Points on a hilly landscape, in no order, each with its height.
From any point a ball takes the steepest step (drop divided by distance) to one of its 2 nearest points. It stops when none of these is lower. Distance is the straight distance between rows; heights are no part of it.
Z948: [-10 -29 -37  -4   3  -8   9  20  12   1 -25 -44  23 -16 -40  27  27   6
  -9  -7   4  12 -22]  height 16.4
Z849: [  4 -44  -1  25 -24  37  -5   5  -5 -19   9 -17  31 -32  -2 -22  11 -41
   1 -20   5  13 -35]  height 28.9
Z51: [  5  -4 -19  33   4   7   6 -33  -4  39  16  -1   6  37   5   9  -9  -4
  -2  20  24  -1  30]  height 40.8
Z415: [  6 -25  -7 -18  -3 -11  24 -28  18  19 -37  27 -24  28  15 -23   5   8
  -3 -18  -1 -14  19]  height 25.4
Z11: [ -5   6  -9  -6  -3  -1  17  30  17  10  27 -23  -5  27  38  12  21  34
  -8   7  21 -14  36]  height 25.8
Z540: [-14  20 -26 -10  19  -4  13  18  -8 -35   9 -25   7 -14  -5  24   7  -8
   7  11   4  -4   5]  height 73.0
Z97: [  4  19   3  -4  -5   1  17  -6   8  -5  -8  -1 -32  -1 -17 -12  21 -35
  -5 -11 -24  15  12]  height 36.3
Z905: [ -2   0  14  21   3  11 -35 -30 -17  11  -2  -8   8 -12   6  -5  43 -34
  -8 -16 -15  -9 -21]  height 40.4
Z333: [-15  14 -12 -14  42  -8  -7  -8   6 -12  -8  33 -14 -14 -36  -2 -11 -36
 -10 -47 -17  -2 -25]  height 84.3
Z266: [-10   8 -14  16  26  16   0  34 -17 -28 -12  17  45 -27 -10 -14  -9   6
 -11   8  -3 -30  -4]  height 48.0
Z876: [  9 -28 -11  -3 -17  23  15   0   9 -17  28   3  33  -9  -3 -31   2  37
   3  -3  11 -13  -3]  height 34.2
Z219: [ 10 -28   5 -23  13   1  32 -20 -16   5  21  -2  -9  13   4  -3  20 -24
  15 -43  50  -5 -20]  height 80.0
Z567: [ -9   1   0  11 -22  24 -32   2   1  -8  34 -27  -3  -9  18 -23   4   7
 -33  23 -10   9   3]  height 59.7
Z699: [ 54  11   8 -10 -23 -18  -7  13  13 -29  27   2  -2  41 -15 -10 -30  15
  23  24  -1  23   9]  height 77.4
Z168: [ 10 -35  19 -15  -2  14  13 -20  -2  19  13   0 -16  13  -1 -26 -26 -27
  20 -17  52   6 -34]  height 76.5
Z708: [-15  22  28  -1   8 -18 -11  -1 -40  19 -31  36  -6 -18  -3  12  11  -2
   0   6 -22 -11   7]  height 69.4
Z636: [-13  27   4  -6   2  13   6  18 -15  -1  34  10 -43  15   5 -10 -17 -26
 -28  12  21   4  12]  height 47.0
Z686: [  3 -28 -11  -3  15   1   6   8 -22  -3  26  -1   0  -2  -9  34  26   8
   5 -31  31   4   4]  height 85.1
Z309: [ 19  53  24  12   5  -6  15  10   3 -24  30  25 -11 -10 -35  -5  -6  13
 -20  24 -10  -2 -21]  height 55.0
Z496: [ 21  11   3 -11  10   4  -7 -14  16  29 -15 -15  30 -25 -10 -21  -3  44
  25  -9 -11 -24 -12]  height 58.2
Z524: [ -2   6   8  -9  37 -20 -10  -5 -15   9 -44  35 -24 -25 -14   8  12 -15
  -2 -35 -24 -12 -12]  height 77.7
Z811: [ -5 -31  21  21   0  36 -13 -20  12 -13   3  -5   4 -18  25 -25 -11 -57
   6 -29  12  10 -56]  height 37.4
Z608: [-41  23  21 -14 -11 -19  20  16 -19  47  -7  32  -3  -7  27  16 -13  36
 -12  27   6 -19  13]  height 40.6
Z330: [ 19  -1  25  33   6  12 -21 -36  -6   9  21   6 -22  19  11 -12  17 -31
 -11 -12   7   9  -4]  height 47.9
Z204: [-31  10   3 -16   2  11 -24   1  -6   6  25 -29 -40 -13   5  -2 -21 -10
 -32  -3  -5  22 -13]  height 53.5
Z180: [  6 -20 -30  16   5   3  -7 -16   8  -5   1 -20  15  35 -32  14  -4 -14
  25   7   0   5  23]  height 46.2
Z428: [-13 -41 -21  -3  -9   1   3 -17  -9  -6   2  14  25 -24 -19 -34  14  19
 -31 -20  -3 -12 -24]  height 23.0
Z916: [-39 -34 -17 -18 -10   0  -7   2 -34  21  -5   9  -6   7  39   3   3  16
  -5   1   7 -18  35]  height 27.0
Z685: [  7   2   2  -1 -10 -12  41  -2  -7  28 -15  26 -15  24 -19 -12   9  -1
 -27   7  18 -14   7]  height 33.8
Z947: [ 17 -20  14 -21 -27 -14  -4  26  17 -40  26 -10 -16  19 -30   1  -5 -10
  34  -4  -7  38 -15]  height 80.5
Z173: [ 29   1  19   7 -10  36  -6   3   0  23   7 -22  20  22   3 -35  -9 -16
  16  12  20 -23 -11]  height 68.3
Z765: [  2 -39 -20   0   2   9  29   8  33 -18 -34  15  -4  13 -15   1   3  21
  -2 -30  -9   5  20]  height 13.3
Z715: [ 13 -39   3 -32 -12  12   1  25  20 -11 -12 -14 -28   6   9   3   2 -24
  16 -55   0  27  -3]  height 16.8
Z342: [-32  14 -23  11 -13   3 -25 -26  22 -11  22 -37   9  -4  -1   3  21  -1
  -7  16 -28  14   4]  height 64.4
Z969: [-32 -27 -32  26  -2  17 -28  -8 -14  27   1 -15  17  16  30  19   0  12
  -6  20  20 -15  26]  height 34.6
Z212: [ -1 -24  -5 -12  38  19 -11 -42   3 -25 -17   9   3  -1  37 -29 -16 -49
   1 -31  11 -13 -31]  height 44.9
Z546: [-17  39 -12  -8  10  -9  10  17  -2 -30  -1  34   5 -11  14   8 -54  21
   8  38 -20 -15  23]  height 59.9
Z181: [ -2   7  16  18  37  11 -32 -57   4  -3  -3  17 -21   9  32 -14 -12 -36
 -10  -9  10 -12 -33]  height 50.5
Z147: [ -3  11  10   2 -11  32 -26   2  10  21  -7 -34   4   8  35 -23   6  13
   1  15  -1 -15   5]  height 64.5
Z883: [ -1   1   4   4  -2  -7  38  29   7   6   7 -13 -26  22 -16   5  -2  -5
 -21  17  28  21  24]  height 40.7
Z605: [-21  24  31   5 -27 -49  16  22  -6  -2 -19  52  12  25  -4  48   3  18
  -6  35 -16  10  24]  height 29.2
Z444: [ 16  31  20 -12   4   7  27  -1  25   4  -6 -28 -20   0 -25 -13 -23 -26
  21   1   2  14 -10]  height 44.4
Z504: [ 48  27  -3   5 -16 -33  20   5  22  -3 -12  15  -5  40  -1  14 -28  17
  15  45 -25  13  25]  height 75.0
Z684: [ 13 -27  18 -15   4  22  -7  -4  11  18 -31  -6   9  16  -8 -26 -10 -26
  17 -24  25 -15 -47]  height 72.6
Z121: [  3 -11 -11 -31   3  11 -12  43 -20  -4   0  -1  -5  19  25  10   0  20
  12   0  18 -20  39]  height 16.7
Z184: [ 30  -4  35 -12  15  13  -5 -18   7  15   6   3  -5 -24  13 -25 -15  27
  18 -31  13  -2 -30]  height 49.9
Z655: [-22  46 -34   2   5 -43  -5  -4   3 -45 -10 -13  23 -16 -14  14   9   9
   9  34 -30   5  -8]  height 66.7
Z223: [ 34   8  18  30  -9   7 -17 -23 -16  22   1 -22  26 -17 -14 -11  34 -13
  20  10 -20  -8  -1]  height 31.2
Z39: [ -4  18  12  18  11  -8  -9  -6 -34   2  15  34 -14 -16 -28  12 -17   7
 -20  24  -3  -3   0]  height 61.6
Z583: [-13 -42 -28 -12 -25 -11   9   2   6 -16  12 -58  23 -27 -32  25   9 -10
  13 -10   4  42 -22]  height 11.2
Z497: [-10  35  -6  24  18   1  26  24 -24 -18  -1  17  26 -28  10  14 -21  26
 -10  44  14 -20  10]  height 55.1
Z50: [-13 -18 -37   2   4  19   6  24  21 -31   2 -16  54  -8 -16 -16 -14  15
  -8  10   0 -13 -11]  height 41.1
Z861: [ 14  24   9  12 -19 -38  19   1   1  25 -21  -4  16  -2 -14  22  41  26
  10  22 -19  -7  16]  height 11.8
Z390: [ -5 -53 -29  -3 -34  15 -23   7  -3 -10   7 -31  30 -33 -12  15 -11 -39
 -10 -25  -4  29 -21]  height 20.4
Z22: [-27  -6 -20 -15  24  -6 -17 -24 -28 -14   8  36  -9 -20  -1 -16 -16 -22
 -25 -22   2  -9 -20]  height 85.9
Z505: [ 12  19   5   3  -1  -7   4 -30   6  50 -43  -2  17 -16  12 -14 -11  22
  27  23 -24 -20  16]  height 65.2
Z678: [  1  21 -12  -2  -3 -26 -13  -8  21 -22  14 -46 -13   4  11  25  37   9
  18   3 -22  33  12]  height 68.9
Z978: [  3  27  14   2  23  17  -2  12  28  -8  -5   1  -2  -4 -27  -2 -29  11
  -3  -7  -2   4 -20]  height 49.7
Z710: [-22   9 -19  -8  20  14 -16  -5 -22 -16  24   7  -2 -22  17  17  14 -11
  -3 -23   2 -15   7]  height 80.1
Z341: [ 48  22  30  12  -6 -18  -6   2   3  11   7 -21  -2   3 -36   7  19  12
  19  19 -12  16   0]  height 21.9
Z100: [-20  48 -20   8  -1 -37   4  -4   4 -35 -12  16   1  10   3  24 -28   7
   6  56 -19  16   9]  height 63.2
Z255: [-38   2  13   7 -17 -23   3   6  -7  25  -3  58 -11  34  15  27  -8  19
 -21  15   5  -4  27]  height 34.5
Z458: [-20   7   8   4 -18 -37   1  14 -28   7  -5  19  25   7  13  44  36  21
  23  27  -3  -9  34]  height 22.0
Z621: [ 33  21  19  -2  -3  -8  -3  -8  12  23 -32  22 -14   5  12   0 -42  33
  15  28 -30  -4  18]  height 71.0
Z65: [ 15 -28  -1 -20   6  23 -14  36 -16 -23 -26   0 -10   3  10   5  -4 -14
   2 -27   1  -2  18]  height 3.6
Z146: [ 27  11   9   1 -13 -27  15  19  -3  26  49  -8 -17  -2  46   4   1  49
  -3   2   2  10  35]  height 33.2
Z364: [-11 -13  28   4 -15  18  20  14  25  -6  -9 -10 -33  -1   4 -21  24 -35
 -12 -34   6  26 -17]  height 26.8
Z446: [ 27  15  27  -2  -3   1 -20 -14   0  29  32  11 -19  -8  34  -4  -1  48
   4 -11  -1  -6   8]  height 41.0
Z150: [-24 -22 -27   1   2   5   3  22  31  -5 -46 -12   4  -5 -16  16  25  -9
 -31 -28 -13   1  -8]  height 26.9

Call two points neighbours if one is among the 2 nearest of the other. Go from one point of each pair to the other, from neighbour to neighbour, staying as low as possible. Name the highest point that can't be avoided.
Z861 and Z428 -> Z540
Z583 and Z861 -> Z181
Z765 and Z583 -> Z150

Where does a ball stop that starts at each point below?
Z504 -> Z65
Z219 -> Z567
Z333 -> Z65
Z204 -> Z765
Z180 -> Z65
Z22 -> Z428
Z181 -> Z583
